Each row is a point on a tangle of strands that fork, close into loops and nearly touch. The rows are in no order.
Two points are linked if the straight distance between their rows is under 119. Some points are linked to none.
k_820: [-13 -17 -27 -24 -44  11   9 -38  -3 -30 -42  -6 -31  26  15 -35  18  11
   6  55 -26 -12  28  36  26]
k_415: [-33  12  14  35   0 -43  17   0  11  14 -39   6 -38  23  41  22 -61 -12
  23 -36 -14   5  -5  -3  49]
k_506: [ 36  -8  -2  -1  13  -1  -7  24  34  10 -11  -5  59 -53  22  14   3 -21
 -29  13 -13   6  28 -58   9]
k_218: [-29 -11 -44   6 -21  -9  11 -20  -2  18   8 -29   1  37   8 -41  28  -4
  23 -25  18   2  28 -10 -12]
k_980: [ 11 -27  16  -8 -38  -9 -34  -7  11   8 -39  13   7  -2  47  22   3  -3
  35 -44   9   0  54   3  44]
k_446: [  4 -11  36  -8  -2  19 -23  -7 -19 -17 -38  10 -50 -13  26  55 -71  -4
 -13  -6 -16 -12 -22  40  47]
k_409: [-14  -3  17 -12 -12 -16 -18  -2  -8  -7  21   7  25 -17   9  21   0  61
  -7  -8  11 -50  64   7  43]
k_965: [  7  52  24   5   0  13   9  15  -7  20  11  20 -23   2 -21  29  -4 -30
  14 -58  -1   0 -30  24 -33]
k_661: [ 33 -49 -18 -12 -10  34  50 -13 -19  -2  41  34   3  12 -23 -18 -33  21
 -44  83  -8   1 -22  20 -27]
k_523: [ 25  -6  56  20  37  -5 -39  10   9   5 -52  26 -13   5  15   1 -28 -51
  -4  -7   2  29 -74   5   0]
k_994: [ -8  36  58  21  20 -11 -13   0  15  24 -10  41  -7  33 -23  14 -11  -3
   9 -57  17 -24 -37  39 -10]
k_794: [ 36   7  32  -9 -18 -23 -22   0  11 -41 -30   4  12 -47 -23  27  35  42
  16  22  14 -23 -19  -2 -19]
k_581: [-25  54 -26  22  -3   6  48  -2 -10  13   8 -10 -35  19  20  10 -27  14
 -28 -10 -38 -37   1  47  12]
k_687: [ 20 -31  25 -18  23 -20  13  17  13  -8  14  28  11 -14 -37  17 -27 -18
  -4  49 -23  38 -51 -38  -5]
k_942: [ -2  15 -23  -2 -32   4 -13 -13  18 -10 -50 -37 -10   3  37 -41  50  10
  -6  38 -12 -42  34  37  27]
k_742: [  6 -14 -40   6  25  59  13   5 -34  15  37 -45 -14   8 -22  -9  26 -41
  -5  -7  15  31 -48  11 -60]
k_60: [ 20  -7 -19   8  42  59 -22  43 -11 -10  42 -47   8 -34 -25  11  41 -41
  -7   1  30  44 -41 -11 -70]
k_708: [  8 -40 -27  11  10  34  14 -16 -30  17  18  -7 -40  37 -19 -12 -10 -24
   0  16  28  35 -84  24 -46]
k_305: [  9 -12  16 -33 -23 -17 -31 -10   3 -42 -25   1   1 -27 -32   6  45  12
  52  26   2   8   1  -9 -29]
k_86: [ 28   2 -27 -15 -43   2  65   9  32  36   5  11  28   7   8   1 -11 -43
  -3  -8 -37  55  16 -45   0]
k_953: [-28  26  37   7   2 -44   5   3  -5  -7   3  40 -27  19 -24  36 -39  39
  11 -34  -5 -39   3  23  11]
k_601: [  6  10 -39  -8 -12  38 -18  13  20  11 -15 -44  28 -13  35 -45  55 -14
 -37  33 -25 -14  45   2  15]
k_626: [-39 -10  -7 -25 -27 -33  15 -21 -12 -17  43  30  -7  24 -11  -3 -24  50
  21   2  -5 -11  69   4  29]
k_211: [ 16  -5  34  11  51  10 -73  16  -1 -40 -63 -11   2 -49  42  18   6 -25
 -12   6  -1  -8   2   9  23]
k_902: [-11 -30 -15 -17 -37   3  22 -32 -15 -10 -11  24 -38  34  -9 -23 -23   6
  18  27  -4  24 -10  22   0]
k_950: [-14   7  24  21 -32 -47  -4   2   9  21   4  26 -29  15  28  44 -61  -5
  45 -77   7  27   8 -15  63]
k_247: [ 19  27  22 -12   7  -4 -41  23  -3 -14  11  -7  35 -54   6  26  38  37
 -15   7 -18 -53  55   0  27]
k_674: [-34  44 -28  30 -13 -23  48 -22 -19 -26  13  -9 -40  26  -3 -19   3  27
   7  -3 -23 -40  -9  30 -18]
k_25: [  8   5  -6   2 -36 -31  48   9  60  33 -17  30  25  18  26   1 -26 -32
  29 -14 -34  33  33 -39  34]
k_577: [ 46  21 -24  18  13  17  12  21  10   4  -3 -45  50 -58   8  31   2   3
 -34   1   0 -11  -9 -38  -7]
k_482: [ -1  -2  20 -38  16  40 -42  21 -36 -14  27   4 -38   5  11  22 -14 -47
   5 -22 -28  27  17  11   9]
k_515: [-20 -27 -19   7   9  13 -31 -30 -41 -10  -1 -35  -8  -7  -1  -3  11  43
  13 -17  58 -24   3  20  13]
k_746: [ 22  19  -6 -22 -43  41   7  -4  10  43  49  23  33  18 -25  -8  41  15
 -14 -37  24 -22  42  32 -20]
k_998: [ 19  -6  14 -50 -34  18 -13   4   8  -4  48  35  33  -6 -50 -10  53  33
  -6   2   6 -16  40  17 -26]
k_826: [ -9  23   3   1 -38  -5  32 -11  -6  32  38  34 -38  36 -22  11 -24 -31
  46 -66  -1  36 -12  -4 -26]
k_94: [-10  -4  -3  24 -17 -44  28  -9  40  17 -74   4  -5  27  48  -5 -33 -20
  25   6 -12  10   1 -22  37]
k_125: [-39  43 -10  29  31  14  15  11   2  24   0 -18  -2  31  49   0 -30   8
 -53 -13 -15 -50  37  46  60]
k_901: [-29   5  19  -7   9 -39  21  -1   0  12  47  39  -2  21 -29  21 -45  16
  -6 -10 -15  -1  10  -9  15]
k_87: [-14  -1  -4  24 -41 -26  28 -41  -4   6  -7  33 -43  43 -18  -3 -32  11
  41 -31  17  10 -39  24 -13]
k_338: [-18  34  12 -10  19  24 -30  11 -55  -6  14  -6 -40 -17   0  42 -18  -7
   6 -53  -1 -20  -4  30   2]
k_791: [ -4 -46 -18  22  33  10   5 -35 -36  16  18  -4 -15  19 -26 -15 -38  30
 -11 -10  63   7 -73   7 -14]
k_158: [-35  23  -7  34  30   6   6  -5  24  38  -2  -3  19  26  34 -26  10   1
 -36 -18  11 -32  37  16  30]
k_428: [ 28  -8 -29   7 -23  -9  63 -17  34  31   7  15  25   7 -23 -31  -5  -4
   6   4   3  36 -18 -41 -39]
k_105: [ 11 -26 -26   4   7   7  11 -18  -7   8  44 -20  48 -23 -27 -27  36  50
 -17   9  50  -8   3 -15 -34]
k_351: [  9  -3  35  25  35  -4 -40  -6   9   9 -73  -3   2   4  11 -16   6 -24
  17 -18  53   8 -49   9 -14]
k_235: [-41  59 -16  33  14 -33  11   3 -17 -26   9 -28 -45  21 -20 -34  27  -2
  22   3 -17 -20 -20   7 -46]
k_634: [-16  49  -9  24  33 -17  -7  20  -1  -5  12 -39   6  -9 -11 -16  33   2
  -5   1  -2 -25 -10 -12 -43]
k_436: [ 12  -1  33   7 -18 -24 -41   8   9  11  -2  36  10 -11  21  41 -31   5
  34 -78  12  -2  42  -9  52]
k_159: [ 27 -10   6  -8 -30  -5 -14   6  31   2 -52   7  37 -25  47   9  21  -5
   4   7 -21 -12  59 -18  36]
k_359: [ -9 -27 -11 -16 -39  39  17  -1  13  37  26  21   5  49  17 -22 -20 -24
   6 -28   4  53  46   2  38]
k_317: [ 50  10   4  11   2   2   9   5   5 -12 -29 -18  27 -46 -15  35   2  22
 -18  30  16 -13 -49 -12 -21]
k_578: [ -7   1 -11 -48  -3  42  -7  26 -14  -4  34   0  -2  12  -7   0  16 -33
 -14  13 -35  21  31  -7  -2]
k_240: [-30   8  19   0  34 -43  26  19  -7 -22  52  32 -11  -5 -44  21 -35   5
  -6  27 -25   3 -23 -31 -15]
k_188: [-25 -15  30 -11  24 -26 -21   2  -6 -38 -15  -3  -9 -13  14  14 -20  -9
  -8  60 -36  -9   7  -8  35]
k_651: [ -7  -7   3   2  11 -16   6  -6 -10 -26 -41 -14 -24  -3  33  25 -52   1
 -34  47 -29 -25 -13  19  40]
k_244: [-11  47 -13  29  25  10  -3   6   8  29   5 -29  26  10   7 -35  45  18
 -43 -11  14 -58   6  31  -2]
k_883: [-14 -41   6 -36   5  -8 -39   2  -6 -27   6 -18  -8 -10 -33 -21  38 -19
  57   5  11  61 -12 -51 -28]
k_876: [ 18 -33 -22 -12   8 -13  13  -7  20 -10  17 -23  63 -29 -24 -38  48  20
   2  40  25  15   0 -57 -38]
k_7: [  2   8 -22  -4  37  42 -41  45 -29 -49  33 -55  -9 -51 -11  26  45 -26
   1  24   3  37 -13 -19 -46]
k_916: [-12 -33 -17  28  26  14  -2 -32 -22  17  -1  -8  21  13 -18 -30  12  47
 -25  -6  79 -26 -35  22 -23]
k_832: [ 25 -28  -8 -13  18  17  39   8   2   5  24  18   6   3 -16   5 -33 -15
 -35  62 -27  27 -40  -1  -8]
k_869: [ 16 -32  15 -66 -32   9 -27   3   3 -26  -3   4  19 -27 -21 -13  61  27
  16  32 -12   5  48 -19  -6]
k_157: [ -3 -13 -41 -16  11  38  -9   9 -20 -14  22 -44  -1  -9   7 -30  44  -6
 -32  51 -17   6  14   4 -14]
k_822: [  7 -35 -43  -9 -33 -23  46 -21  18  -7  17  -4  37  -7 -22 -51  29  18
  14  19   2  34  18 -77 -31]
k_145: [ -6  30  22  38  49 -34 -22  15  28   2 -46 -15  28  -2   5 -22  25 -11
  -4   8  22 -12 -27 -24 -20]
k_72: [ 21   0  56   2  23   7 -33  15  -4  -4 -34  31 -39 -11  36  23 -73 -52
 -13 -20 -34  15 -29  22  40]

How many points has the smallest loop of links through each point below? Write none if it is on no loop.
k_436 -> none
k_902 -> 11
k_158 -> 7
k_72 -> none

A piece is all that can be reached along the links. How many separate loops has the piece of each point below (a circle has one, a figure eight two, a Y none), and how many tips (points with one link)?
k_687 -> loops 1, tips 2
k_742 -> loops 0, tips 4
k_125 -> loops 1, tips 1

Name the points in between on the shortest way along the links from the first point to the second, in order.
k_626, k_578 -> k_901, k_953, k_994, k_965, k_338, k_482
k_72, k_581 -> k_523, k_351, k_145, k_634, k_235, k_674
k_883, k_415 -> k_305, k_794, k_317, k_577, k_506, k_159, k_980, k_436, k_950
k_916, k_506 -> k_105, k_876, k_822, k_428, k_86, k_25, k_94, k_415, k_950, k_436, k_980, k_159
k_832, k_826 -> k_687, k_240, k_901, k_953, k_994, k_965
k_822, k_7 -> k_876, k_105, k_916, k_791, k_708, k_742, k_60
